Points on a hilly landscape, in no order, each with its height.
A climber steps from a point to the highest of its 3 nearest points, and stops where none of them is higher. Distance is the straight distance between rows; heights are no part of it.
Kunuz: [115  59 108 166 179 102 127 149  84 219 152 107 156 133  93 112  88 142
 120 183 104 152 110 112 129 115  23  99 142 163]  h=471
Ket: [153 128  96 136 144 138 107 134  97  79 128 206 116  86 124 187  92 111
 138 165  98 129 127 131 132 123 103 166 110 138]  h=490
nep: [ 90 121 206 156 112 160 126 155 144 162 116  74 170 198 106  49 110  45
 113 114 154 123 131 110 108 174 112  92 139  97]  h=542
vuv: [131 130  54 156 140 103 102 127  91 120 129 122 118  76 140 157 112 178
 160 181 106 149 101 141 123  81  88 146  79 156]  h=119
pemod: [154 138  63 156 129 128  87 135  99  95 138 153 107  77 162 157  99 148
 171 184 120 134  98 155 121  88 115 163  89 171]  h=252
dubek: [103 103 150 108 126  94 152  97 128 193 123  63 141 145  95 108 167 168
 106 110 136 138 146  99 108 129 136  85 130 139]  h=413
ginu: [ 70  74 133 135 136  84 116 138 115 167 146  55 164 149 119  92 109 169
 134 134 142 151  72 114 144 123  89  74 144 139]  h=562
nom: [131 154 141 136  98 149  66 138 154  66 153 129 139 129 187 112 119 109
 175 119 188 121  71 148 154 134 201 140 149 118]  h=451
naf: [121  86 156 143 145 157 138 147 114 179 125 133 159 179 107  95  89  71
  97 152 119 115 117 103 120 168  65 115 157 123]  h=500
lodak: [125 117  74 149 133 114  82 132 105 114 143 135 122  99 149 150  94 155
 168 179 123 143  81 153 131  99 111 143 106 145]  h=195
Daser: [160 147  85 135 127 142 102 142 114  62 135 179 106  73 157 178 109 124
 150 158 113 120 112 153 123 112 129 167 107 160]  h=333
kap: [129 111 115 132 127 153  79 138 121  89 143 197 119 124 149 151  72  98
 146 161 122 120  92 136 147 130 124 153 136 115]  h=607
leb: [ 84 104 154 115 119 107 131 112 125 161 132  81 159 149 107 104 145 151
 118 116 142 142 115 105 124 143 144  89 129 115]  h=449
Lofu: [144 156  86 116 110 128 143 127 127  82 127 144  92  74 152 162 149 157
 133 117 117 123 135 151 133 105 157 156 104 146]  h=805
kifin: [ 97  81 136 141 138 169 130 153 141 161 138 126 154 189 139  76  51  48
 108 138 131 135  77  87 149 140  80  98 153 116]  h=420
dip: [126 137 193 123 135 144 137 123 145 151 109 117 156 188  86  94 134  87
 108 112 130 109 166 108  89 166 130 117 138  87]  h=580
vome: [109 168 131 109  99 129 121 134 161  81 136 120 119 105 157 128 152 143
 141  95 157 131 111 135 155 118 199 135 134 107]  h=544
nad: [155 165 146 134 103 162  68 158 158  42 145 151 131 124 190 118 113 101
 164 108 186 112  94 150 148 141 212 157 151 116]  h=421
pagem: [121  67 127 150 158 142 136 145 106 199 142 141 155 164 106 110  72  86
 106 174 103 122 109 107 132 142  45 115 157 145]  h=481
velan: [118 191 165 119 101 132 134 128 182  81 132 124 125 122 154 117 156 121
 137  73 171 141 125 125 154 125 222 128 136  81]  h=520
lef: [110 160 108  99 104  99 176 101 152 136 117 114  60 103 141 127 178 173
 120  80 134 148 139 148 166  97 176 125 121 124]  h=584
Mupo: [142 195 137 116  91 131 138 127 184  77 128 115  93 102 182 118 171 142
 140  72 171 126 122 151 173 107 228 131 142 116]  h=643
letib: [131  73  98 164 180  95 129 120  72 208 133 110 158 116  76 137 117 159
 120 184 102 143 142 111 113 112  37 120 116 163]  h=424
mupun: [ 95  69 138 138 148  95 128 135 106 197 145  81 165 148 100  98 123 163
 120 150 122 142 107 109 121 137  68  85 140 159]  h=604
Dobuv: [104 157 161 111 122 124 147 110 168 125 124 119 134 143 117 119 163 123
 126  85 146 143 147 115 129 130 187 114 128  85]  h=550
maz: [134 143  73 129 124 110 183  91  99 133 111 140  78  75 122 163 163 174
 119 116  85 145 164 138 132  83 113 146  83 154]  h=797
vog: [153 162 106 106 124 125 191 104 134 115 111 173  56  96 129 164 169 145
 110  92  89 135 185 148 144 102 140 151 107 133]  h=285
gumir: [111 124 188 115 116 113 144 118 136 209 124  53 144 170  83  93 164 140
 108 109 139 120 155  92  94 149 122  82 137 128]  h=461
Malev: [136 164 113 103 108 130 159 120 153  92 121 144  85  91 150 153 161 147
 120  92 122 127 146 147 152 112 176 141 122 130]  h=704
seraf: [108 119 104 115 121 117 113 123 120 104 137 131 129 105 134 153 131 159
 144 139 128 134 107 138 138 119 140 133 119 127]  h=507
Rogup: [ 99 150 206 142 116 142 131 126 159 120 113 108 169 187 103  78 137  69
 123  90 150 139 154 106 106 154 164 101 132  67]  h=541
bek: [176 192 113 103 112 140 172 134 153  62 119 161  56  86 166 149 157 137
 121  81 114 115 164 174 166 107 186 145 129 136]  h=669
bukap: [130 120 199 125 118 136 140 146 125 204 127  74 152 178  73  87 139 112
 106 136 132  93 150 100  91 172  77  98 152 128]  h=718
vufe: [181 143 102 132 125 163  68 153 123  44 141 196 105 106 173 157  87  98
 154 158 135 116 107 161 134 131 153 170 132 154]  h=365
Sidi: [100 172 136 105 102 113 152 106 165 116 128  94 107 115 147 121 174 152
 135  77 156 145 124 128 159 109 202 114 133 100]  h=586
suk: [154 129 191 122 136 146 137 130 134 168 109 117 150 184  78 109 129  92
 100 137 119  82 170 109  83 173  86 124 146 100]  h=668
Zes: [190 141 159 101 132 116 154 117 122 210 113 115 126 151  53 156 154 131
  91 164 101  55 207 100  87 152  52 134 131 120]  h=241
vof: [ 97 153 129  94 110  95 165  92 159 149 122  93  94 125 130 112 176 167
 118  79 143 152 139 125 151 104 182 110 120 107]  h=564
kozi: [105 100 168 143 138 169 131 157 137 166 121 119 154 195 121  67  75  42
  99 133 138 121 107  91 122 168  82 104 148 112]  h=459
tifa: [123  71 129 145 160 140 128 130  99 164 132 165 151 151 105 128  78  94
 107 168 100 127 118 113 127 146  71 128 140 131]  h=522
pomup: [162 142  96 135 114 145  71 149 138  62 147 146 118  97 192 140 117 127
 168 143 159 120  97 169 131 121 179 160 134 165]  h=354
zor: [ 81  94 120 122 127  95 125 114 114 151 136  83 153 125 112 123 138 174
 127 131 128 143 107 118 129 122 120  95 124 131]  h=504
bafos: [107 137 215 160 108 169 128 181 145 178 102  55 150 200 101  50 102  21
 112 115 158 112 140 110  98 175  77  96 136  95]  h=491
Puful: [135 126 122 105 149 127 162 102 134 130 111 165 116 118 107 170 154 132
 112 114 104 129 169 125 115 129 127 157 115 122]  h=116
Lefu: [136 164 184 110 141 134 145 111 169 127 102 151 139 175 103 122 148  91
 113  86 125 126 188 109  91 151 160 128 137  76]  h=447
zoriv: [155 120 119 108 155 121 164  89 118 155 107 165 122 123  91 169 162 132
  99 131  92 120 196 121 100 130  98 155 107 128]  h=45
Bugu: [112  98 104 133 148 108 125 114 100 143 127 130 140 105 107 161 120 159
 130 159 106 143 128 124 127 121  96 127 106 136]  h=327
befos: [154 218 157 118 114 134 158 138 197  71 119 145  93 112 175 124 159 117
 129  55 162 135 151 142 171 114 227 131 146  92]  h=658
pivov: [153 139 121 109 143 140 139 126 128  84 112 195 118 103 122 185 136 118
 114 120 100 123 163 125 118 132 122 163 115 122]  h=644
Mul: [159 123  58 165 128 106  74 138 125  80 144  89 108 103 218 110 149 164
 192 126 170 146  98 187 114  76 181 150 114 219]  h=245
vef: [148 122 169 106 134 123 150 107 134 188 111 110 138 165  75 128 156 132
 103 134 119  95 176  99  84 154 103 120 135 117]  h=529
pep: [137 187 125 102 104 118 168 116 168 105 121 121  62 102 162 121 179 153
 126  70 149 137 140 154 180 100 204 132 134 117]  h=625
zunid: [191 130 161 111 148 144 132 125 123 165  93 162 145 172  67 151 131  91
  95 156  99  69 195 109  88 171  61 154 151  98]  h=214
seru: [108 110 146 106 133 105 152 101 130 177 121  89 133 144  96 118 166 152
 105 111 125 130 152 107 108 139 140 101 130 127]  h=379
Kug: [ 98  95 128 130 135 126 113 128 114 122 142 139 149 134 117 134 106 132
 133 149 122 136  98 123 140 144 118 120 133 115]  h=437
Kuvu: [122 113  72 135 146 100 161  95  95 160 113 118 115  81 102 168 149 181
 123 142  91 144 151 122 116  92  94 134  81 148]  h=792
nifi: [118  83 137 143 152 162 126 142 122 151 126 171 149 179 125 103  67  54
 100 149 117 119 106 101 138 157  80 122 158 108]  h=467
bavir: [117 144  82 113 105 101 153 109 128 118 119 113  90  83 142 150 154 183
 129 113 120 139 128 147 141  88 145 136 104 139]  h=496
Veso: [ 84 112 144 140 104 154  98 141 137 106 154 121 152 173 154  76  76  82
 155 127 161 140  58 120 167 138 149 107 145  82]  h=351
potoz: [127 106 170 121 142 147 132 128 123 157 111 140 156 171  94 118 122 104
 102 134 118 109 149 113  98 166 105 124 141 107]  h=574
naleg: [208 184  87 118 123 157 163 136 123  38 112 188  77  68 162 178 136 119
 115 109  86 112 172 168 142 106 141 164 104 152]  h=453
nusor: [185 182 119 104 119 152 145 149 160  38 121 170  91  91 164 164 143 117
 122  90 118 109 160 158 145 122 181 155 135 129]  h=670
bosur: [ 79 114 134 132 108 123  93 131 130 113 152 102 159 148 145 100 111 135
 157 130 158 139  65 128 153 140 148 107 136 100]  h=342
nos: [139 112 119 120 158 134 130 113 104 121 116 183 137 112 101 172 127 118
 114 144  97 123 156 120 115 136 101 153 114 126]  h=428
Fuf: [117 138 215 145 107 161 135 169 139 192 109  64 151 199  86  64 117  57
 110 126 143  97 145 102  90 179  74  95 143 109]  h=566
Nudil: [157 150  93 114 134 133 147 123 116  83 122 176 101  78 132 185 136 137
 124 126  94 120 155 138 125 109 125 170 101 142]  h=576
Mip: [ 99  97 115 138 110 125  78 136 128 115 161 118 140 144 162 110  86 133
 168 154 147 134  48 140 162 123 135 118 142 117]  h=416
Rad: [132  75 136 150 160 116 137 144  91 223 136 109 153 143  88 113 102 124
 110 178 105 120 129 111 110 146  38 109 142 164]  h=533
Zeri: [147 156 130 104 129 144 137 133 154  67 120 186 112 105 134 166 141 121
 121  96 121 124 160 135 133 131 161 153 134 113]  h=661
Bug: [139 134  93 133 122 131  86 139 115  83 145 154 120  92 160 161 104 137
 162 163 134 126  98 153 132 114 143 154 116 147]  h=353
pobiv: [151 168  76 122  90 122 138 125 135  91 127 114  77  75 177 137 164 169
 143 107 137 123 125 174 142  87 177 146 118 162]  h=597
butu: [158 190 144 120 101 148 119 143 178  46 134 138 115 105 183 133 149 121
 144  86 167 113 129 152 153 127 218 143 144 112]  h=627
luf: [100  74 140 140 144 132 128 137 112 170 141 124 156 165 115  96  83 102
 115 153 122 137  94 108 137 153  79  97 147 136]  h=540
deber: [133 121 104 107 135  97 186  79 117 188 109 123  90 119 102 148 175 171
 100 114 105 136 181 124 114 101 116 133  98 136]  h=253
Zezod: [138 131  94 141 103 115  57 134 145  90 154  83 127 114 212 107 149 157
 193 116 194 138  76 170 135  96 199 141 138 175]  h=318
menil: [147 150 103 130 101 134  82 140 148  68 149 113 115  97 197 128 144 143
 169 118 181 123 103 166 139 114 206 147 137 156]  h=332
tamo: [127 106 115 130 150 142 109 127 107 105 128 197 131 120 118 164  82 104
 129 161 102 126 120 129 138 140  99 150 131 121]  h=598
belom: [129 128 159 103 137 128 149 108 147 154 110 137 141 158  95 131 154 115
 104 115 122 119 166 109  99 152 135 128 130 102]  h=513
Tuga: [117 110 167 122 142 147 124 127 128 122 112 160 157 170 107 124 114  90
 109 123 122 119 146 109 114 167 121 133 141  97]  h=619
vozi: [100 126 149 127 116 142  99 134 137  94 136 154 147 146 134 123 106 107
 145 124 153 129  90 130 147 150 157 131 140  90]  h=419
nozi: [ 98  84  91 142 147  86 108 126  98 149 137  96 143 112 116 136 113 179
 141 164 118 147  95 125 131 110  88 108 115 142]  h=415
zed: [138 170  88 119  85 107 161 115 140 111 119 106  48  80 175 128 173 181
 130  85 126 137 133 177 168  82 176 137 123 149]  h=599
Lopod: [157 143 118 114 143 147 131 135 129  61 111 215 120 104 122 182 124 103
 115 120 103 122 165 128 120 142 123 166 124 114]  h=629
nater: [104 111 135 134 116 155  87 145 140  94 155 164 138 158 154 112  70  89
 151 139 142 129  68 128 162 138 137 129 149  91]  h=392
gikel: [121 159 137 129  95 138  86 134 160  75 148 113 137 120 173 117 143 138
 166 113 183 128  84 145 152 126 206 135 140 112]  h=497
nit: [137 101 135 115 138  95 152 104 108 235 118  71 131 133  71 134 162 172
  96 149 115 104 176 101  88 132  73 107 123 158]  h=330
lita: [112  72 137 138 154 121 129 133  97 187 143 124 156 146  97 116 108 126
 113 166 111 127 120 112 121 146  72 112 140 146]  h=587
Gem: [170 170  44 168 121 127 135 132  83  92 112 129  88  59 168 150 137 183
 160 153 105 138 120 157 109  66 112 161  72 191]  h=149
zekim: [ 93 135 173 110 113 102 155  93 152 188 126  53 136 158 102  87 177 149
 112  88 152 153 143 100 120 129 173  79 127 103]  h=352
bufiv: [172 152  56 147 112 129 104 138 117  70 132 122  97  81 200 130 144 159
 166 141 142 127 116 185 117  89 170 158 103 203]  h=284
numim: [ 91  97 102 136 111  97  69 134 126 124 157  83 142 137 158  97  98 165
 175 154 152 142  44 144 154 106 130 105 140 124]  h=322
gage: [111 135 169 123 134 151 115 138 146  89 117 170 156 158 116 122 112  87
 126 103 136 129 133 110 124 162 153 132 141  78]  h=620
fakov: [129  96 125 117 145 106 151  99 108 188 118 113 138 126  85 146 154 155
 100 141 109 124 165 112  96 134 101 122 115 139]  h=382
kekik: [136 161 148 117 113 151  96 145 153  51 135 158 131 116 155 143 122 107
 142 108 157 122 113 135 144 141 181 152 143  98]  h=429
minev: [127 124 101 134 113 132  71 141 130  92 153 138 122 113 173 134 105 139
 166 153 152 128  74 158 136 118 152 143 133 142]  h=398
sal: [170 133  59 161 130 124  73 144 118  74 141 125 106 102 201 129 123 153
 185 153 154 140  97 180 105  84 162 158 110 209]  h=248
lape: [135  85 132 140 155 107 134 120  85 211 125 107 156 134  76 132 134 146
 107 170 108 112 149 112  97 143  59 119 129 156]  h=463
vin: [126 139  78 132 104 104  94 136 129  97 137  97 113  87 178 134 143 176
 167 135 152 140  92 163 127  93 160 147 117 161]  h=335
Pigif: [ 99  67 143 147 146 131 134 150 113 204 148 109 158 169 113  87  86 107
 116 157 124 133  90 103 132 147  58  92 155 148]  h=523
Tute: [102 145 141 106 117 124 135 119 150 104 133 128 140 126 132 131 148 132
 129  97 142 135 129 120 137 129 181 124 129 100]  h=583
zeko: [183 167  40 173 116 130 129 136  95  81 117 120  78  68 197 128 150 177
 158 137 118 135 128 180 107  63 140 160  82 210]  h=233
zin: [ 93 110 198 147 109 145 134 154 127 198 129  57 162 190 100  61 129  90
 114 123 147 121 123 100 109 169  88  85 144 125]  h=638
dotag: [ 83  78 156 133 133 100 129 137 114 204 140  50 163 160  95  83 132 157
 119 127 139 143 108 103 113 143  83  72 143 158]  h=561
malo: [ 85  76 155 138 136 120 132 150 114 197 145  77 165 164 107  75 111 127
 119 142 134 140  93 104 122 153  74  82 153 148]  h=557
lubi: [ 85 118 130 110 117 115 126 110 137 123 132 101 143 126 124 128 153 157
 131 109 143 142 117 119 136 126 164 114 127 107]  h=525
Lupi: [126 145 128 111 122 135 127 127 140  82 129 156 121 107 138 159 135 130
 124 108 131 127 129 132 134 133 160 151 123 116]  h=628
gane: [116  94 143 119 150 121 136 112 110 164 125 121 154 146  91 136 137 133
 108 144 115 121 147 113 105 152 106 119 127 129]  h=484
Zivu: [ 94  96 152 142 131 167 121 147 138 126 132 145 152 187 140  86  64  58
 115 129 138 130  90 104 146 149 112 109 152  86]  h=435
golo: [106 152 211 128 111 131 144 114 155 178 121  60 157 186  84  75 155  99
 120 103 151 128 165 104  95 154 151  82 132  96]  h=452
Rivim: [ 84 144 178 125 111 126 133 107 163 125 130  94 159 159 117  97 156 120
 128  87 159 150 132 108 134 138 191  97 127  79]  h=505
zar: [ 79  89 153 145 124 159 127 154 141 166 146  92 158 191 140  61  69  62
 114 124 149 143  77  93 147 150  94  87 146 116]  h=409
dogo: [103 113 156 117 135 129 127 119 131 127 124 136 153 150 106 126 131 119
 118 116 133 134 133 112 119 154 144 119 132 101]  h=600
Zona: [143 166  78 126  95 116 164 117 117 103 118 127  62  75 159 153 164 179
 130 108 105 130 141 165 152  80 150 151  98 161]  h=634
rusar: [103 113 172 132 135 150 125 133 130 122 125 145 163 173 111 101 106  81
 118 122 139 129 122 108 121 167 129 120 139  88]  h=655
vudo: [173 161  62 162 135 141 111 137  93  73 124 164 104  61 159 165 115 144
 161 172 110 124 115 152 111  88 116 168  79 176]  h=259
gitel: [ 94 118 105 124 114 111  93 129 122 109 144 107 140 113 145 132 121 160
 156 143 142 138  79 141 143 119 149 125 127 128]  h=605
Domur: [127 175 177 117 131 141 137 133 176  76 115 165 136 148 126 132 143  90
 127  70 142 131 159 114 125 142 189 137 137  70]  h=56
Nune: [135 145 185 105 128 125 149 111 149 185 114  93 139 182  78 105 158 118
 103 119 132 105 176 103  86 158 132  99 135 107]  h=516
tadu: [123 114  92 120 136 116 149 105 107 128 117 141 124  93 113 169 143 158
 121 134 102 140 145 128 120 112 108 138  95 139]  h=283
Neni: [ 64  69 142 144 133 104 118 162 127 197 163  49 161 174 135  57  91 136
 130 132 147 164  59  96 153 127  62  60 157 155]  h=450
veped: [132 112 140 119 148 145 119 133 122 101 116 199 140 141 111 152 109  93
 113 132 115 126 141 119 121 158 119 150 137 103]  h=571
Megi: [ 90  83 103 140 136  93  95 133 110 145 151  93 146 137 134 115  92 169
 155 165 129 145  67 131 154 110  97  97 129 130]  h=422
Zab: [119  89  88 150 167  99 136 109  74 179 124 117 148  96  85 160 122 170
 123 172  95 149 144 118 115 106  62 122  95 155]  h=267
Fuge: [176 172  88 123 118 139 187 124 118  78 111 178  62  67 142 169 155 143
 119 108  75 129 172 158 143  91 133 160  98 155]  h=385
Luz: [ 89 135 184 119 105  97 143 107 149 217 126  17 140 168  86  64 174 156
 116  96 163 149 142  91 103 131 141  65 135 131]  h=408
gid: [102  94 102 136 129 112  86 133 112 127 156 124 136 125 142 129  88 148
 157 166 128 139  64 134 152 116 114 124 132 127]  h=488
rit: [154 112 150 110 151 135 141 112 120 158 106 161 148 155  91 148 142 106
  99 141 108 106 177 115  96 162  95 146 131 115]  h=423
nif: [177 169  95 115 125 149 147 141 131  55 119 179  89  70 154 177 141 127
 123 117 104 113 154 155 136 113 145 165 105 146]  h=477
suz: [206 150  67 156 135 154  89 146  97  49 134 177  95  75 186 154  95 113
 164 176 127 126 114 174 111 103 142 164  97 199]  h=191
matel: [105 155 162 132 103 144  99 135 157  73 142 130 145 138 149 115 123 111
 148 100 167 128  95 126 152 141 190 129 137  83]  h=448
Revir: [112  92 150 120 135  88 142 119 114 226 125  51 146 140  80 110 158 172
 108 134 127 128 145 100  96 137  93  87 133 156]  h=376
Madi: [132 142  78 123 121 116 160 109 111 116 115 140  91  72 130 171 153 169
 126 131  98 139 147 140 130  93 118 155  90 143]  h=319
tenaf: [ 77 119 116 114 111  94 109 113 134 128 142  70 149 127 134 112 144 181
 148 119 152 145  83 125 148 115 157 100 128 117]  h=691
Balov: [162 131 137 105 158 139 151 112 129 127 101 190 131 133  96 171 148 110
  99 124  93 114 194 122  98 146 107 164 125 113]  h=235
siken: [119 167  94 113  84 108 125 117 153 104 131  87  91  92 181 122 168 180
 141  92 162 137 104 158 155  91 200 133 132 140]  h=589
fek: [164 146  73 142 117 131  97 141 119  69 136 139 105  79 182 154 126 149
 162 155 131 124 106 171 118  96 146 162 103 175]  h=314
Nekal: [170 167 130  93 148 140 165 126 159  85 103 205  90 116 122 175 152 107
 106  79  96 124 201 132 121 135 140 157 127 106]  h=51
Kizov: [101 133  97 123  95  98  81 128 137 106 144  82 133 110 175 120 138 173
 173 127 167 134  71 155 146 105 177 126 131 137]  h=441
Miva: [120 202 151 115  94 114 157 115 189 106 127 103  85 115 170 104 177 148
 138  64 176 147 127 134 181 105 226 119 133  97]  h=622
peduv: [142 186 151 106 122 141 149 136 180  68 124 158 109 114 153 140 151 117
 128  70 148 128 150 131 148 124 201 141 137  96]  h=666
tuke: [129 128  56 150 151 104 148 110  76 137 114 128 118  69 107 168 131 179
 136 161  93 148 137 121 116  81  76 146  71 151]  h=194
Vilof: [153  80 131 145 164 154 128 135  99 186 124 179 145 161 101 122  70  61
  97 175  96 105 138 106 126 152  42 140 160 129]  h=434
nemol: [133  70 113 161 173 139 137 150  98 223 153 142 152 146  97 118  67  83
 104 188  89 123 119 102 127 125  12 120 159 160]  h=432
bobeb: [169 105 146 125 147 117 144 118  94 223 122 108 146 131  57 143 145 141
  99 172 104  86 182 106  89 145  43 131 127 148]  h=372
liku: [126 106  79 156 149 119 100 125  88 121 145 156 127  91 123 163  86 149
 150 186  97 142  98 130 133  99  81 144  98 140]  h=257
kig: [123  87 149 140 144 174 139 159 129 204 127 131 149 189 117  87  65  41
  90 154 119 110 109  89 122 159  43 118 171 137]  h=457
rofi: [177 113 156 126 147 131 138 135  97 205 116 129 146 152  59 140 129 108
  95 176 102  65 182 108  90 165  35 141 144 131]  h=297
gav: [ 87 132 187 148 118 157 115 136 148  94 123 127 167 182 125  81 111  67
 126  97 155 144 114 110 136 158 158 115 136  65]  h=595
gos: [143  75 117 159 176 115 125 123  72 204 132 136 155 123  77 139  98 130
 116 188  92 128 148 113 115 132  35 123 124 153]  h=417
mibup: [139 153 216 130 116 144 140 132 147 171 111  75 151 194  73  81 134  78
 109 122 131  94 172 103  83 172 108 103 140  90]  h=531
Popu: [155 174  89 130  81 117 143 122 147  87 126 101  65  86 196 114 173 169
 140  92 144 126 133 187 166  90 208 137 133 164]  h=630
pef: [ 82 111 178 132 123 124 129 122 135 160 134  73 170 171 103  77 141 119
 117 107 151 137 119 104 118 158 136  84 139 107]  h=399
Rala: [208 190 108 105 134 151 172 140 157  34 104 206  73  95 145 185 141 103
 104  79  88 117 195 154 145 126 148 157 128 128]  h=431
Vuk: [ 78 121 143 109 116  91 144  94 139 166 132  60 149 145 110  99 164 168
 118  98 155 152 120 105 129 123 162  81 123 113]  h=394
nepu: [166 173  71 141 100 124 188 110 100 103 106 152  45  66 150 150 155 176
 130 109  77 129 159 165 147  67 122 149  90 165]  h=440
Bibok: [ 69  80 142 139 125 110 107 142 118 156 157  76 163 163 130  74 105 142
 143 132 150 150  64 115 159 140 106  72 140 122]  h=468
Ziri: [128 113 190 135 132 157 136 147 121 188 117 107 151 188  90  88 112  80
 100 141 125  90 142 103  95 179  68 115 154 121]  h=799
tir: [ 86  66 119 148 154 103 120 144 108 181 151  94 152 151 116 102  86 146
 132 162 122 150  79 116 147 125  68  90 141 140]  h=673
Dup: [113 185 208 146 119 130 134 116 185  99 109 123 157 173 121  91 144  62
 134  69 158 154 171 111 115 140 202 112 135  48]  h=509
tuleg: [178 176  78 126  95 136 156 126 127  76 121 136  59  69 178 139 159 159
 128 102 110 121 146 183 154  86 176 146 113 164]  h=567
pas: [156 168 153 101 139 139 152 125 171  79 102 192 119 139 121 156 145 100
 116  67 120 132 183 121 111 147 161 151 138  88]  h=58
Lazi: [129  86 103 149 150 139 111 129  98 135 143 187 135 128 122 151  64  98
 129 177  93 135 104 119 148 126  79 141 135 125]  h=686
lavug: [130  92 155 125 153 137 134 127 107 169 119 140 157 155  87 127 116 104
 102 154 112 110 142 113 104 163  78 126 147 127]  h=558
sove: [113 141 123  92 129 106 178  91 146 158 112 125  93 124 119 132 176 157
 105  91 118 140 161 125 132 110 159 125 112 117]  h=723
piga: [108  68 113 144 160  94 129 124  89 193 139  97 156 125  90 127 120 165
 119 159 114 139 121 117 118 122  66 101 127 157]  h=548
nudi: [163 193 136  97 123 139 159 137 176  60 119 171  95 108 152 153 156 114
 119  69 129 121 168 141 151 124 193 150 140 102]  h=672
kege: [209 169  85 127 133 161 122 149 114  22 117 207  98  68 158 188 111 105
 127 140 108 110 152 152 126 123 132 173 109 157]  h=445
povi: [161 187 121 106 113 141 157 132 165  67 126 155  82  91 161 153 159 131
 121  77 131 123 160 151 160 116 191 148 136 125]  h=678
noz: [131 150 149  95 136 125 164 105 159 124 107 161 115 137 113 149 164 122
 107  87 116 134 178 121 118 135 162 141 129  98]  h=68
zome: [147 133 127 132 105 160  62 151 140  57 150 174 117 135 181 130  80  92
 167 138 156 113  81 149 149 133 170 160 153 125]  h=391
tilol: [ 62  88 149 131 123  92 116 128 119 170 144  39 166 155 115  73 135 166
 132 108 156 155  92 103 137 137 120  63 141 133]  h=464
komin: [143 132  84 139 142 131 118 128  93  94 125 166 119  79 129 182 113 148
 140 165 105 134 121 134 127 108 103 161  95 143]  h=369
taf: [116 138 131 119 110 135  88 137 144  81 145 129 134 117 162 134 126 135
 158 126 162 125  89 139 147 134 175 140 135 119]  h=454
fugo: [140 112  88 141 160 120 141 106  86 135 115 167 130  87  99 179 125 142
 122 166  87 138 153 119 115 114  86 155  90 144]  h=177
vukup: [148  99 137 131 164 145 122 128 106 130 109 202 147 147  98 157  99  84
 104 152  99 119 151 115 114 159  80 153 140 112]  h=489
gupo: [121 124 128 140 105 141  59 141 145  87 161 133 131 139 187 112  95 113
 182 140 172 124  55 156 152 125 177 138 149 125]  h=390
belef: [139 105 169 120 140 129 140 128 116 197 122 104 155 159  75 120 141 124
 102 152 117  92 152 104  94 165  80 117 145 131]  h=639
tos: [137 135 130 120 132 148 104 144 131  63 131 193 132 112 137 165 101 111
 132 133 124 120 123 131 133 143 139 155 135 112]  h=650
vir: [119  92  77 163 169 103 114 122  77 159 135 133 142  99 101 148  89 156
 145 192  91 154 111 129 133 101  58 129 102 142]  h=175

Call two points neighbours if one is among the 3 nearest of the other. Go from one point of each pair to the other, from neighbour to neighbour, staying as high as possible. Name the lowest point that can't be avoided.
rusar and gitel | lubi
rusar and Ziri | potoz
maz and Zeri | nepu
sove and rusar | veped
Popu and Zona | zed
Lofu and sove | lef
Zeri and tos | Lopod
